A landscape with many valleys, sampled at points; each row gives a point and its height.
From any point a ball rolls to the lowest of the 2 points nearest to it. It stops when none of these is lower. Distance is the straight distance between rows; heights are no part of it.
bir: [115 139 142  80 101  83 131  94 119 103 175  91 104 133 135 176 118 162
 123  98 136 193  95 176 178 123 119 108 194 148 131 132  76 138 106 157
 134]  (h 352)
Bibe: [107 149 123 145  99 141 143 121  97 137 139 192  85  86 117 106 154  95
 114 103  98 103 139 122 112 157 148 138 153 134 149  67 157 173  57 136
 136]  (h 83)
Sise: [180 121 120 118 157 163 123 130 122 127 120 156  98 109 143 150 118 162
 110 151 152 127 146  88 117 180  93  76 161  80  90 106 139 128 138 120
  56]  (h 610)
vas: [181 131 104 154 135 119  87  80 154 174  95  95 173 141 121  85 100  83
 115 133 157 136 123 176 105 112 157 143 113 102 152 137 100  76 126 139
 114]  (h 249)
dekiz: [119 100  74  79  95 149 131  97  94  77 147 125 156 189 159 193 124 132
 166 126  89 122 137 151  70 161 128 167  56 216  96 163 134  92 115 103
 133]  (h 250)
rida: [180 120 102 165 117 155 135 123 182 147  63 156 133 125 141 109 131 110
 122 135 157 110 112  96 110 194 116 128 132  89  78 104  74 105 108 107
  87]  (h 343)
bevu: [ 81 101  98  86 103 152 147 142  91  91 159 108 144 169 139 191 159 155
 162 112 103 103 111 113  88 151 159 158  82 174  91 143 149 105 111 124
 141]  (h 211)
Pozu: [ 98 110 129 130 131 124 144 148 189  70 137 101 145 156 142 132 146 122
 128 132 127 124  54 109 147 136 114 135  60 156  56 128  68 142 119 128
 147]  (h 720)
Sur: [101 109 101 106 142 159 153  94  91 118 119 181  98  90 147 136 108 116
 116 122 130 102 141 144  87 175 146 133 144 194 109  76  91 170  67 108
 115]  (h 253)
Tefib: [103 120 118 112 140 120 103 149 112 137 130 142 133 118 135 118 144 151
  95 103 116 145 101  90 131  83 196 143 174 131 136 109 143 145 107 154
 175]  (h 268)
soro: [190 169 129 191 114 108 120 125 132 159  79 130 151  95 120 118 113 118
 150 139 134 151 166 141 158 128  98  82 151  70 189 121 164  71 155  97
  80]  (h 134)
les: [ 81 107 131 140 126 138 151 140 167 101 104 133 113 127 139 128 140 108
 134 118 138 114  76 142 146 159 127 138  91 181  82 124  49 169 104 127
 166]  (h 734)
Rud: [150 120  66 101 117  85 115  75  55 150 149  84 181 147 115 150 101 113
  96  84  96 165 154 141 108  94 174 151 164 118 193 138 171 103  95 154
 151]  (h 469)
sifif: [161 132  97 119 125  84 122  77  80 157 116  66 182 134  83 119  83 102
  94 104 117 177 164 176 129  68 149 136 180  88 196 136 153  71 110 175
 109]  (h 426)
vele: [180 123  97 197 135 120 102  83 135 181  87 143 136  99 132  63  93  67
 125 152 152 119 154 166 110 144 145 113 103 113 179 116 106  98 125 114
 101]  (h 220)
nor: [161 111  70 130 127 171 102  85  81 132 118 179 152 115 151 143 114  98
 140 131  70  74 207 105  84 180 106 136 137 130 134 121 206 140 110  76
 126]  (h 559)
det: [ 88 129 137  79 155 132  85 154 135 106 185 160 123  94 174 113 159 159
 105 134 100 125 102  93 157 106 174 131 171 133 148 108 160 168 122 134
 201]  (h 311)
Subo: [121 165 158 155  91 135 158 180 159 162  85 131  97  98 106 115 161 143
 125  83 150 130 103 105 118 128 143 163 158  65 127 101 131 116 109 153
 127]  (h 198)
fibap: [136 132 163 113 176 136 125 163 138 127 168 140  81  91 139  79 126 155
 104 166 174 133 104 119 137 115 120  91 104 109 136 130 123 173 170 158
 110]  (h 434)
namep: [114 114 151 110 114 146 156  94 141 159 101 129 137 189 106 127 136  78
 150 126 132 110 122 134  54 194 114 173  99 149  60 116  95 115  89 149
  93]  (h 228)
pupo: [161 134 129 182 121 129 133 130 135 172  66 157 106 103 110 103 130 100
 120 126 151 123 132 111 109 158 127 118 131 104 125 107 119 103 113 128
  82]  (h 322)
tibu: [155  81  80 132 133 187 112  99 100 139  71 158 150 146 150 166 125 118
 151 139  90  73 194  92  91 197  87 134 121 135  91 150 170 128 134  78
 112]  (h 573)
zakor: [154 130 142 140 150 102 112 120 150 107 121 148 116 144 119 115 116 122
 114 155 156 160  88 119 141 118 110 101 116 153  95 127  73 124 137 147
  73]  (h 689)
vur: [113 129 167 108 127  80 131  94 100 132 136 105 137 187  88 175 111 136
 122 113 121 174 137 147 125 101 125 131 196 143 122 142 109  92 113 159
  82]  (h 538)
sep: [141 121  91 122 128  99  99  78  57 150 159 135 162 117 116 124 118  85
 102 112  75 138 180 122  99 106 163 147 161 129 201 116 202 122  91 133
 158]  (h 508)
Gima: [ 85 102 135 115 156 162 109 126 161 116 136 129 131  98 161 122 142 133
 138 147 119  79 135 148 119 155 141 132 110 175 105 138 107 174 138  70
 194]  (h 223)
mefi: [ 79  74 102  90 156 195 150 121 162  80 132 110 131 118 181 128 147 152
 147 172 135  74 135 129 100 174 145 140  92 189  59 142  87 147 125  75
 169]  (h 191)
nuza: [133 125 166 196 147  96 120 178 174 165  62 158 111  95 124  85 126 115
 110 151 152 115 138  98 138  93 113 127 124  98 151 122 125 111 177 104
 128]  (h 180)
lin: [ 99  96  77  86 130 156 166 113  53  82 156 199  98  94 159 162 106 129
 113 135  97  94 158 123  75 158 150 128 122 200 120  68 141 158  78 105
 102]  (h 269)
beliz: [175 139 108 101 173 138 125 139 145  93 141 164 123  73 172 135 124 163
 118 148 145 156 117 101 147 175  97  55 144 132 101 120 128 148 136 100
  81]  (h 632)
rik: [139 108 108 143 149 106 108  91 108 118 100 135 162 174 116 154 112  96
 144 128 110 145 129 129 127 129 120 121 104 202 124 146 109 119 130 112
 129]  (h 271)
Bofo: [131 154 156 191  85  77 145 150 133 202  60  95 144 130  91  69  94 109
 164 132 141 163 178 190 164  58 131 153 126  63 197 146 133  51 133 122
 106]  (h 585)
Pubi: [161 165 108 155 106  85 127 139 117 142 124 136 153 110 113  75 142 126
 120 120 109 165 118 117 189  74 129  96 124 101 204 138 169 151 150 127
 164]  (h 77)
ziv: [101 149 173 148 102  93 154 181 149 155 110  99 112 164  80  82 116 148
 125 124 150 151 134 176 183  39 104 133 143  71 165 162 117 122 180 160
 131]  (h 613)
pebe: [172 100  86 109 148 165 115 118  89 124 121 163 125 134 151 169 118 152
 127 141 112 111 163  77  97 180 101  98 142 113  95 121 171 128 137  97
  80]  (h 591)
dimut: [130 140 153 121 130 164 122 161 152 132 147 138  99 103 142 155 155 171
 137 132 131  90 141 100 138 170 102 100 151  67 101 128 163 153 162  98
 125]  (h 832)
Zigo: [177 139 137 197 150 112 102 139 156 171  61 157 142 112 127 102 112 104
 133 161 145 121 167 109 133 129  91  97 131  97 157 140 146  93 182  87
  95]  (h 158)
Muti: [ 97  88 121 129 160 122 127 128  82 101 113 148 130 169 123 167 120 128
 150 150 102 124 143  97 110 131 116 118  94 227 113 152 136 120 154 120
 118]  (h 246)
supi: [177 112  51 123 118 186 153 101 122 112 100 143 146 141 155 117 121 106
 139 119 111  93 131 100  75 199 135 151  76 162  92 118 119 141  87  99
 121]  (h 287)
zesak: [163 129 106 114 162 129 119 125 107 114 157 132 130 133 135 126 116 146
 120 146 132 137 121 108 109 134 119  95  95 144 124 138 152 141 151 118
 100]  (h 395)
nuv: [114 137 152 111 168 111  96 142 155 145 129  99 156 135 130 147 137 171
 117 123 133 139 125 132 148  79 154 125 182 112 141 161 127 126 170 109
 177]  (h 347)
Rof: [146 147 125 181 106 108 160 162 140 117  93 131 128 155  85 128 156 117
 129 101 128 140  90  83 147 112 111 128  98 120 113 130 136 127 125 144
 112]  (h 104)
kaso: [133 150 178 125 139 124 137 158 193 100 154 111 118 172 101  98 115 131
 116 160 165 141  85 130 144  67 100 142  96  86  77 140  84 118 167 163
  79]  (h 425)
Fuza: [162 163 133 131 109  97 135 128 134 118 113 105 161 185  68  99 102 127
 123 117 130 189 128 162 167  28 109 126 153  93 155 151 122  82 146 174
  82]  (h 590)
vazo: [144 167 169 116  87  85 137 115 155 116 131 106  90 110 124 148 122 156
 127 106 148 204  97 180 197 113  98 112 198 126 147 126  72 117 127 160
 119]  (h 379)
Rok: [ 71 125 154  93 136 131 128 168 134 107 172 116 126 116 151 157 171 180
 136  98 111 117 110  81 170  96 164 145 202 126 148 141 151 149 148 133
 195]  (h 351)
zofoz: [ 74 115 177 113 148 193 129 166 173  93 168 160  60  54 180 136 142 131
 142 154 119  61 131 108 153 175  98 136 143 152 124 114 138 183 145 119
 173]  (h 773)
resu: [120 160 176 172  72 108 158 185 167 174  68 133  73  99 102  82 135 124
 134 104 177 150  98 142 140  97 124 170 121  80 136 104  87  94 112 167
 105]  (h 168)
rever: [111 122 106 155 124 131 121 111 107 146  95 150 147 121 118 123 144  95
 134 103 105 119 131 116 118 143 157 139 120 167 134 122 132 155 101 109
 174]  (h 354)
boki: [137 131 137 130 150  83  83  89  99 175 122 127 154 101 119  94 101 116
  96 144 121 160 169 161 144  86 140  93 179 111 209 128 152 126 145 130
 140]  (h 365)
poveg: [137 173 174 125 102 110 126 132 165 128 158  88 113 163 100 118 127 141
 129 132 150 152  90 178 153 108 110 123 109  94 109 140  97 128 139 147
 100]  (h 451)
Mil: [185 133 137 136 149 146 126 151 214 123  90 136 122 127 145 109 127 146
 113 151 175 129 105  87 124 150 114 126 145  66  57 119  70  90 144 113
  79]  (h 369)
sozi: [145 168 169 162 126 108 124 174 153 156  93 153  87  78 118  84 128 150
 117 135 149 145 132 120 155  86 114 108 151  84 168 113 135 118 165 130
 109]  (h 202)
soga: [119 132 117 124 117 105 157 164  72 109 154 117 125 174  97 122 140 159
 118 104 105 144 104  79 149  77 149 127 125 136 163 141 178 148 147 169
 123]  (h 571)
gom: [150 175 154 138  67  91 139 114 146 153 106 109  79  57 144 133 108 140
 143 104 153 198 119 197 186 129 104 121 189 107 187 106  77 100 114 127
 140]  (h 402)
zufar: [131 151 161 172  83 109 143 190 200 155  92 134  51  69 153  77 121 137
 126 135 188 143  81 145 157 109 106 162  99  85 134 114  67 121 141 139
 132]  (h 145)
sibu: [ 59  93 182 125 147 206 145 186 178  87 146 111  84  79 171 183 154 144
 149 141 149  55 124  79 151 166  95 138 134 128  96 130 127 148 152 128
 169]  (h 788)
Soko: [ 84 113 113  65 107 102 131  95  85 106 198 103 112 131 146 175 111 157
 133 107 126 154 110 192 158 144 136 107 151 170 132 135  87 173  97 141
 164]  (h 318)
Rukuz: [ 73 100 157  91 156 137 127 158  98 127 198  85 141 173 111 150 142 163
 145 137 119  87 138 114 134  85 148 137 112 126 147 176 180 150 177 143
 165]  (h 420)
vib: [134 162 166 167 133  93 151 176 152 138 110 126 128 132  99 126 148 147
 135 125 126 142 141 107 175  94  87 100 153  93 161 151 158 123 187 105
 118]  (h 229)
dud: [145 164 181 142  93 140 139 138 169 167 128 111  81 128 124 130 120 138
 145 141 166 118 137 176 117 179  84 126 124  67 103 121 106 118 138 109
  88]  (h 488)
Dizo: [ 82  89 162 133 140 184 139 165 131 122 132 128 106 131 127 169 160 156
 149 149 123  48 156  75 117 173  99 127 120  99  80 138 170 140 157 112
 126]  (h 817)
vinir: [196 132  93 147 144 117 112  98 129 110 102 151 147 139 128 131 106 104
 119 134 137 158 110 107 119 147 112 104 118 157 109 118  99  97 110 131
  63]  (h 673)
Pir: [ 73 128 170 137 116 152 135 146 146 121 133 160  78  83 147 149 152 125
 154 115 105  84 133 132 151 166 111 138 153 150 132 116 121 184 129 104
 184]  (h 760)
logim: [147 141 171 116 168 120 135 154 118 118 159 127  92 143  99  98 114 155
 103 166 176 156 116 129 133  89  98  92 106 108 124 138 123 134 169 180
  53]  (h 407)
Bal: [167 132 138 122 183 141 116 159 177 124 146 162 118  75 167  67 139 144
 104 176 152 122 116  87 131 141 112  81 103 105 127 130 138 166 177 102
 119]  (h 460)
Vani: [165 169 136 111 112 150 126 120 157 156 106  97 173 149 100 147 124 132
 128  96 147 150 143 147  95 127 127 151 186  41 100 118 140  52 102 143
  60]  (h 346)
vare: [122 152 138 167 118 104 109 169 143 138 124 174 117  91 129  63 162 117
 110 136 105 124 112  94 166  90 128 116 121 108 171 102 167 165 140 126
 172]  (h 47)
tofi: [157 177 135 178 107  77 138 153 178 128 113 103 166 140 113 119 141 125
 142 125 135 155 110 141 185 101  79 102  96  88 156 151 133 114 176  84
 145]  (h 254)
Fave: [113 155 152 135  76  91 171 157 142 127  97 107 139 201  57  68 104 124
 128 112 128 193 140 179 202   6  96 135 153  76 146 161 103  88 160 182
 105]  (h 608)
Lozak: [152 133 110 117 106 110 125  77  91 153 131 106 151  79 107 195 120 134
 123 102 116 131 186 137 115 169 112 101 224  56 156 109 168  85  96 105
  87]  (h 243)
Kasuz: [ 80  92 129 149 119 135 151 117 141  70 106 112 154 185 122 166 154 101
 163 153  95 100 120 116 118 147  81 143  47 209  63 148  95 127 136 110
 144]  (h 199)
kuru: [133 166 158 135  88 118 138 107 134 146 159 105  87 134 104 126 121 119
 138 129 148 139 116 209 131 163  95 105 103 111 124 121  91 152 116 126
 106]  (h 474)
kikon: [ 69  98 123 128 102 159 169 114 115 100  93 138 142 170 117 185 165 110
 186 122 105  92 136 121 104 185  93 149  93 200  55 139 113 133 105 108
 126]  (h 176)
Kisi: [166 134 118 150 137 129  88  96 117 176 134 165 115  69 133  45 104  88
  88 161 133 115 158 152 103 125 143 107 127 105 180  90 134 140 119 124
 119]  (h 193)
fafi: [194 171 110 111 111 130 102  87 157 109 147  90 183 188 119 122  99 104
 125 118 122 158  98 142 105 107 130 167 103  98 105 147 125  89 121 150
  88]  (h 473)
Nus: [150 132  97 132 108 117 128 118  92 117 140 105 156 178 112 169 139 128
 155  89  92 125 136 105 113 138 124 145 103 152 133 164 174 118 128 115
 141]  (h 421)
zim: [120 117  88 155 112 156 131 112 147 131  98 131 177 119 137 133 157  99
 153 109  92  80 144 124 106 168 132 156  91 156 109 133 147 152 113  66
 202]  (h 376)
Mome: [166 171 126 157  95 120 115  92 156 177 127  81 178 154 111 136 128 102
 164 107 126 123 145 188 121 153 118 135 117  77 149 148 144  92 123  97
 131]  (h 525)
fuv: [ 97 113 155 121 148 108 118 140 157  91 135 116 129 174 125 142 119 127
 123 150 137 148  74 132 162 108 112 115  94 168  82 141  71 143 147 158
 125]  (h 705)
Degak: [186 134  91 106 120 123 121 113  90 141 148  97 128 110  91  69  90 132
  65 129 159 161 115 154 101  64 151 128 108  79 150 105 132 107 104 197
  80]  (h 350)
Tage: [132 127 102 108 106 142 140 138 136  80 138 116 156 191 134 180 148 134
 150 110 104 129  83  86 103 153 130 159  83 152  59 137 129 107 113 125
 115]  (h 172)
vetez: [156 136  70 134 153  98 114  72 100 116 126 151 154  79 143 120  93  94
 108 131 139 165 122 171 156 138 124  70 137 162 172 107  92 143  94 118
 119]  (h 195)
guzit: [121 154 138 117 115 140 137 123 110 114 177 177  59  52 145 114 131 125
 108 120 116 116 137 149 129 163 108 111 165 124 154  74 139 188  92 131
 132]  (h 121)
zibot: [131 155 156 157  83  81 138 119 116 203  86  92 137 104  99  84 114 118
 140 113 129 163 180 192 156  76 154 141 182  59 214 131 150  73 114 126
 134]  (h 569)
Vun: [ 91 108 135  88 134 174 138 151  96 115 180 116 103 139 135 161 149 160
 141 128 130  81 127 100  87 152 161 139 108 133  96 123 157 141 124 134
 127]  (h 255)
galu: [141 175 151 161  88 106 119 124 140 191 117  99 137 102 120 115 131 132
 146 119 134 134 162 176 141 129 136 127 161  64 180 127 155 103 132  85
 139]  (h 547)
Zavel: [145 128  88 131 145 132 130  75 120 114 106 163 130  92 144 128  96  96
 117 124 143 138 126 170 124 171 133 101 135 181 120  96  63 150  76 104
 104]  (h 222)
kef: [146 129 120 114 121  66 115  67  73 159 137  81 149  94  92 122  90 114
  88 134 130 172 175 192 145  92 118  93 176  90 213 119 138  99 129 147
 123]  (h 392)
Dor: [118 119 116  68 174 141 137 170 131  79 184 106 145 161 163 172 141 189
 126 138 143 144  92  88 127  99 179 132 108 135  95 146 140 116 149 133
 132]  (h 507)
maneb: [ 90 116 176 118 135  97 129 120 101 149 147  93 115 178  85 160 133 148
 134 117 123 128 146 151 139 111 130 130 164 140 136 162 130 128 145 149
 128]  (h 509)
sov: [147 115  46 126 118 168 135  81  87 106  92 143 167 143 152 138 119  93
 157 103  94  98 162 124  75 166 134 173  71 207 126 144 154 137  97  91
 163]  (h 306)
tib: [129 137 182 105 145 154 123 131 159 132 165 111  75 123 136 161 124 153
 139 147 165 118 130 158 122 174  98 118 145 109  84 136  96 134 150 125
 103]  (h 463)
Vuve: [115 145 115  78 124 123 151 156 101 105 205  89 134 170 115 158 144 187
 129 102 130 140  89 110 137  92 159 129 131 113 135 147 159 139 132 148
 129]  (h 544)
Tibud: [ 57 108 193 133 132 106 165 163 116 141 134  78 128 218  65 155 137 129
 144 110 116 109 137 127 148  81 125 156 146 132 126 185 141 124 150 174
 122]  (h 480)
Zor: [153 126  80 153 126 131 114  76  74 150 123 164 158 101 128 143 118  73
 127 105  71 108 197 104  92 166 133 146 162 127 170 101 210 115  75 114
 125]  (h 539)
dafem: [185 175 109 162 114 105 118 127 127 153 102 117 161  93 109  78 125 124
 127 124 123 156 150 138 159  73 130 101 141  74 215 130 182  87 148 126
 122]  (h 105)
Vefik: [ 95 125 136 132 100 133 157  81 121 136  97 134 150 181  96 147 147  69
 177 106 116 118 130 166 100 182 105 157  87 180  83 131  93 139  89 126
 127]  (h 201)
Zif: [160 134 114 182  99  94 118  75 140 135  74 132 175 188  92 121 122  43
 143 100 124 170 104 129 134 116 128 170  82 152 121 148 106  89  95 176
 120]  (h 321)
pofi: [128 146 160 112 122 145 140 129 140 168 108 107 137 148 103 150 143 136
 128  98 150 130 125 134  75 149 140 166 161  82  80 123 126  95 100 146
  92]  (h 386)
luro: [ 91  89 132 157 141  94 145 136 123  84 103 113 160 188 112 180 151 113
 154 130  91 125 129  89 146 110  93 130  83 204 104 167 132 126 161 107
 157]  (h 221)
zel: [107  97 105  75 160 139 130 147 140  59 147 133 141 149 179 179 136 171
 136 142 127 146  86  95 123 149 167 127 103 189  65 128 102 103 127 107
 125]  (h 471)
Domir: [154 168 137 123  91  79 141  88 115 102 138 100 166 206  76 148 115 113
 139 102 100 191 131 138 162  76 111 131 169 121 139 147 130  85 120 162
  75]  (h 568)
zas: [102 121 131 176 126 110 146 175 129 120 106 139 127 130 107 118 169 116
 122 111 108 110 101  74 153 108 129 131 106 133 135 124 152 160 139 128
 170]  (h 76)
Boze: [142 145 105 145  97 140 156 168 157 101 107 118 151 160 116 157 166 133
 135  91 118 124  80  73 124 154 116 145 106  97  65 120 139 117 112 129
 118]  (h 136)
kufi: [125 127 169 134 133 119 118 178 199 145  98 121  81 101 129  90 112 147
 103 132 192 150  80 151 153  75 123 161 137  91 115 130  57 118 160 170
 137]  (h 117)
lod: [ 76  96 161 136 144 131 155 167 114 120 147  74 152 204  85 170 148 137
 146 119 108  83 135  99 118  92 125 161  94 139 115 178 170 121 166 141
 141]  (h 452)
fopo: [188 126  81 131 133 135 110  98 111 162 119 117 139  91 123  62 105 113
  75 119 153 137 117 125  74 108 182 142 123  89 150  95 131 103  85 169
 100]  (h 315)
Roget: [177 147  99 137 125 113 118 117 104 115 135 103 153 188 103 132 111 119
 126 101 115 158 114 114 116 104 129 151  98 136 134 150 152 109 124 157
 103]  (h 446)
birus: [100 101 140 102 168 174 139 159 138  95 175 107 100 127 158 124 141 155
 127 163 149  90 108  97 119 154 141 120  81 142  88 132 123 161 148 123
 138]  (h 292)
Momum: [ 94  86 113  78 187 157 110 152 150  81 136 141 130  95 197 154 140 174
 124 142 131 125 109  84 128 146 169 120 136 183  84 127 108 136 136  90
 169]  (h 441)
rofi: [120 147 165 181  94  82 138 180 146 194  78 120 109 117  97  53 109 126
 130 141 156 143 150 163 162  46 122 148 108  63 176 139 127 107 161 132
 134]  (h 599)
litu: [146 152 111 159 102  99 141  65  90 153 118 119 143  70 102 153 115  88
 126 107 124 146 179 171 124 169 120 101 180  87 181  90 138  95  81 117
 104]  (h 200)
Zub: [102  98 133 129 144 179 139 112  98 132 105 202  85  90 148 125 128 112
 124 139 112  72 177 108  82 186 128 139 168 159 100  80 130 168  90 110
 110]  (h 278)
bov: [ 37  87 181 136 141 184 126 171 158 114 141 120 109 103 151 149 174 127
 133 146 110  26 151  74 115 146 118 155 120 126 106 119 157 144 144 118
 191]  (h 802)
dutas: [142  99  55  95 133 145 129 104  84  93 136 144 148 151 167 148 110 124
 134 123  93 130 128 129  85 145 152 141  66 216 127 137 137 132 113 103
 145]  (h 281)
geb: [ 73  81 131  99 163 197 158 186 116  66 157 145  93 114 176 150 148 151
 134 172 136  70 114  40 123 156 138 112  75 160  98 115 147 143 143 133
 121]  (h 323)
rolu: [184 183 121 139 102 130 113  94 167 150 114  66 208 173 100 116 108  90
 147 101 128 148 133 182 109 101 128 170 127  61 141 148 146  54 118 149
  97]  (h 501)
Dogad: [ 97 107  98 106  99 118 137 132  53 127 184 112 121 176 116 125 121 129
 115 118 102 125 109 134 122 107 160 134  78 151 150 132 161 180 114 178
 164]  (h 611)
vos: [106 114 118 109 132 124 147 166  56 103 188 137 105 160 121 127 133 144
 127 139 102 113 108  81 126 105 137 111  67 155 164 135 195 175 150 170
 126]  (h 592)
bita: [184 128 159 130 161 125 128 140 219 115 132 127 121 157 124  76 113 132
 111 182 179 130 103 105 129 106 103 132 105  91  69 140  61  96 169 136
  67]  (h 397)
gimi: [137 169 122 193  87 110 108 151 161 174 102 170 126  76 138  46 149  83
 121 138 116 116 129 126 149 107 148 143 104  76 183  89 155 129 109  97
 173]  (h 19)
Bugis: [ 64 102 145  95 141 136  90 125 130 131 162 119 125 116 158 124 132 143
 130 141 119 104 119 160 154 121 152 125 134 158 137 145 114 193 147 124
 222]  (h 252)
zam: [163 151 112 112 122 121 134 104 106 148 119  98 178 134  93 194 126 141
 125  83 121 144 171 126 105 128 132 134 224  61 127 132 175  57 102 128
  76]  (h 294)
Fum: [ 65 119 143 119 114 146 152 137 133  95 126 128 112 118 132 181 157 140
 165 103 117 105 106 128 151 172 118 127 136 180  95 131  94 161 111 113
 163]  (h 747)
Rarid: [132 145 143 145 150  89 130 179 216 114 130  93 163 127 139 112 135 150
 109 138 151 146  92 137 168  73  91 110  94  86 123 154 102 136 187 101
 160]  (h 279)
rufib: [133  97 137 164 141 161 149 128 116 159  72 181  83 118 119 123 126 106
 124 137 141  90 159  95  90 194 107 120 145 135  91 105 116 143 113 120
  82]  (h 300)
zeli: [176 107  98 115 122 170 144  75 135 132 119 129 152 178 136 127 112  94
 136 138 126 110 132 120  57 206 112 153  99 144  69 118  91 106  92 122
  84]  (h 259)
Terem: [114 137 150 144 130 143 121 170 150 141 112 155  87  83 133 100 145 145
  99 109 139 126  90  86 122 115 167 149 159 105 128  95 129 145 117 157
 147]  (h 230)
dip: [174 109  94 112 170 145 121 116 152  95 124 151 131 119 167 130 113 138
 121 149 143 139 105 105 121 177 123  95 124 164  74 118  83 126 115  92
  94]  (h 654)
suge: [130 161 139 151  62  81 154 111 120 145 124  97 138 181  74 113 140 115
 143 103 125 168 112 172 181  95 118 129 114 104 153 145 115 130 117 153
 139]  (h 645)
piv: [118 118 120 123 168 144 143 160 103  84 145 165 119 118 146 135 142 142
 136 155 113 110 120  72 132 149  98  81  88 175 119 135 156 170 166 112
 113]  (h 370)
Suk: [125 128  99 114 141  97  89  95 105 139 144 136 160 115 147 127 125 129
 121 123 104 150 131 153 151 118 147  93 155 156 171 137 129 161 130  96
 182]  (h 314)
Rafo: [ 80  97 105  69 148 195 151 129  93  70 180 189  94  88 193 127 125 151
 132 174 105  68 162 118  99 165 146 125 125 189 106  91 144 173  99  98
 127]  (h 234)
Rolel: [162 129 102 147 119  84  98  55 106 105 105 129 183 200 124 156  92  64
 144 118 102 186 124 142 138 115 118 144  97 190 131 149 105  93 104 157
 117]  (h 295)
tevez: [ 71  71 110  50 173 181 134 147 101  69 186 163  98 105 210 140 125 166
 134 189 130  99 141 112 103 142 174 113  90 203 116 124 130 142 135 116
 136]  (h 197)
Fevug: [ 92 106 152  87 169 161  94 146 159 106 148 147 112  73 183 174 157 170
 140 130 127 101 133  92 131 149 154 139 190 143  96 126 132 139 140 101
 187]  (h 410)
gefo: [162 121 110 135 143 123  94 130 149 175  99 119 142 122 118  61 113 122
  86 133 170 137 106 140 111  79 179 144 122  94 134 125 101 118 133 156
 130]  (h 280)
Mukes: [179 153  80 156 123  87 129  71  96 110 123 126 161  99 112 152 110  92
 131 113 124 176 140 151 158 140 109  72 159 124 181 111 129  91 101 127
  94]  (h 163)
Rulut: [102 107 168 131 135 117  96 155 147 181  96 128  80 109 130  82 102 131
  87 129 175 137 107 157 142  80 153 150 149 107 130 129  83 146 152 192
 166]  (h 86)
vudev: [166 132  99 146 155 101  72  79  95 158 123 136 176 120 134 103 103  89
 120 136 107 143 162 143 134 112 132  99 129 146 205 144 169 136 146 113
 160]  (h 340)
fal: [ 55 111 173  95 132 149 139 165 128 113 185  86 132 140 125 183 167 174
 159 111 127  79 133  99 141 115 152 145 153 119 127 160 153 135 152 128
 174]  (h 387)
fedo: [118 131 106 132  86  96 130  99  86 151 143 101 138 171 101 117 128 114
 126 103 113 153 111 169 153 120 141 122 106 134 145 146 124 170 108 159
 167]  (h 630)
pef: [173 139 126 102 130 112 125 142 115 130 148 119 100 118  99  61  99 156
  87 148 180 168 100 153 137  57 125 101  99  89 130 117 107 134 141 208
  72]  (h 380)
toba: [ 83 108 105  84 118 115 106 100  94 128 166 123 140 118 153 149 131 152
 127 105 103 139 114 156 143 122 175 124 165 167 144 129 118 171 101 125
 201]  (h 285)
siku: [120 114 114 127 111 146 122 116 128 126 113  98 173 168 116 172 154 122
 166 109  97  87 149 120  94 166 108 158  90 150  82 167 151 119 132  87
 161]  (h 398)
Rina: [100 131 174 126 148 127 101 142 166 146 121 126 114  96 142 159 147 161
 136 114 125 114 139 120 142 133 138 140 200 129 126 144 133 133 164 101
 180]  (h 378)
Zonef: [135 166 121 177  87 131 109 115 126 167 112 191 114  77 125  69 149  73
 117 124  97 114 157 134 121 143 150 144 148  93 174  62 168 131  66 119
 144]  (h 48)
Zed: [113 111  77 137 114 145 131  89  73 133 105 181 158 125 131 130 143  79
 150  98  70 105 167 117  92 145 165 169 113 196 141 112 169 153  71 105
 179]  (h 330)
mub: [ 97  63 124  67 181 189 144 122 121  79 161 129 102 144 186 140 121 161
 141 198 149  98 150 118  85 173 154 126  96 193  66 138  82 119 142 109
 121]  (h 150)
Ved: [155 168 159 125  96 121 134 141 178 142 136 123  46  46 159 133 105 146
 139 128 158 173 100 192 169 155  90 121 165 118 154 122  91 139 135 125
 137]  (h 424)
lofu: [110 128 138 105 175 127 115 163 178 107 159  81 173 145 139 137 145 169
 117 133 143 124 100 122 147  83 139 127 107 101 105 166 127 141 185 108
 179]  (h 312)
rivan: [ 98  97 107 100 144 156 155 181  75  66 155 169 110 140 165 174 143 165
 146 157 100 108 128  51 112 144 129  99  83 191 126 126 177 126 161 125
 105]  (h 348)
gula: [124 109 148 100 167 142 112 106 103 141 171 119  98 123 129 136 111 142
 108 151 148 122 142 150  90 149 138 114 134 138 115 123 114 146 134 126
 108]  (h 428)
dagu: [126 123 151 112 155 121  83 109 105 151 159 178  76  60 141  68 104 116
  65 166 135 130 151 151 109 113 133 115 160 119 174  77 121 162 112 158
 133]  (h 161)
femed: [126 121 157 120 136 133 105 122 130 165 131 138  61  71 137  90 102 132
  86 135 167 142 112 165 113 127 150 136 156 120 141 100  89 158 115 177
 141]  (h 123)

Call two points neighbours if one is among the 2 nearest of the other. Go from one point of each pair to the other, from neighbour to neighbour, staying as low as possible. Name the highest point that can't be avoided.
Sur / Rulut: pofi
gimi / kikon: sov
Rulut / gimi: dagu
mub / Sur: lin

Two balls start at each pair of points below. Name the first point that both come to, or write -.
Fave / logim: Rulut
fibap / poveg: -
Rok / Fum: -

Where does a ball stop that starts at each point below?
zofoz: toba
Sise: toba
Bal: Rulut
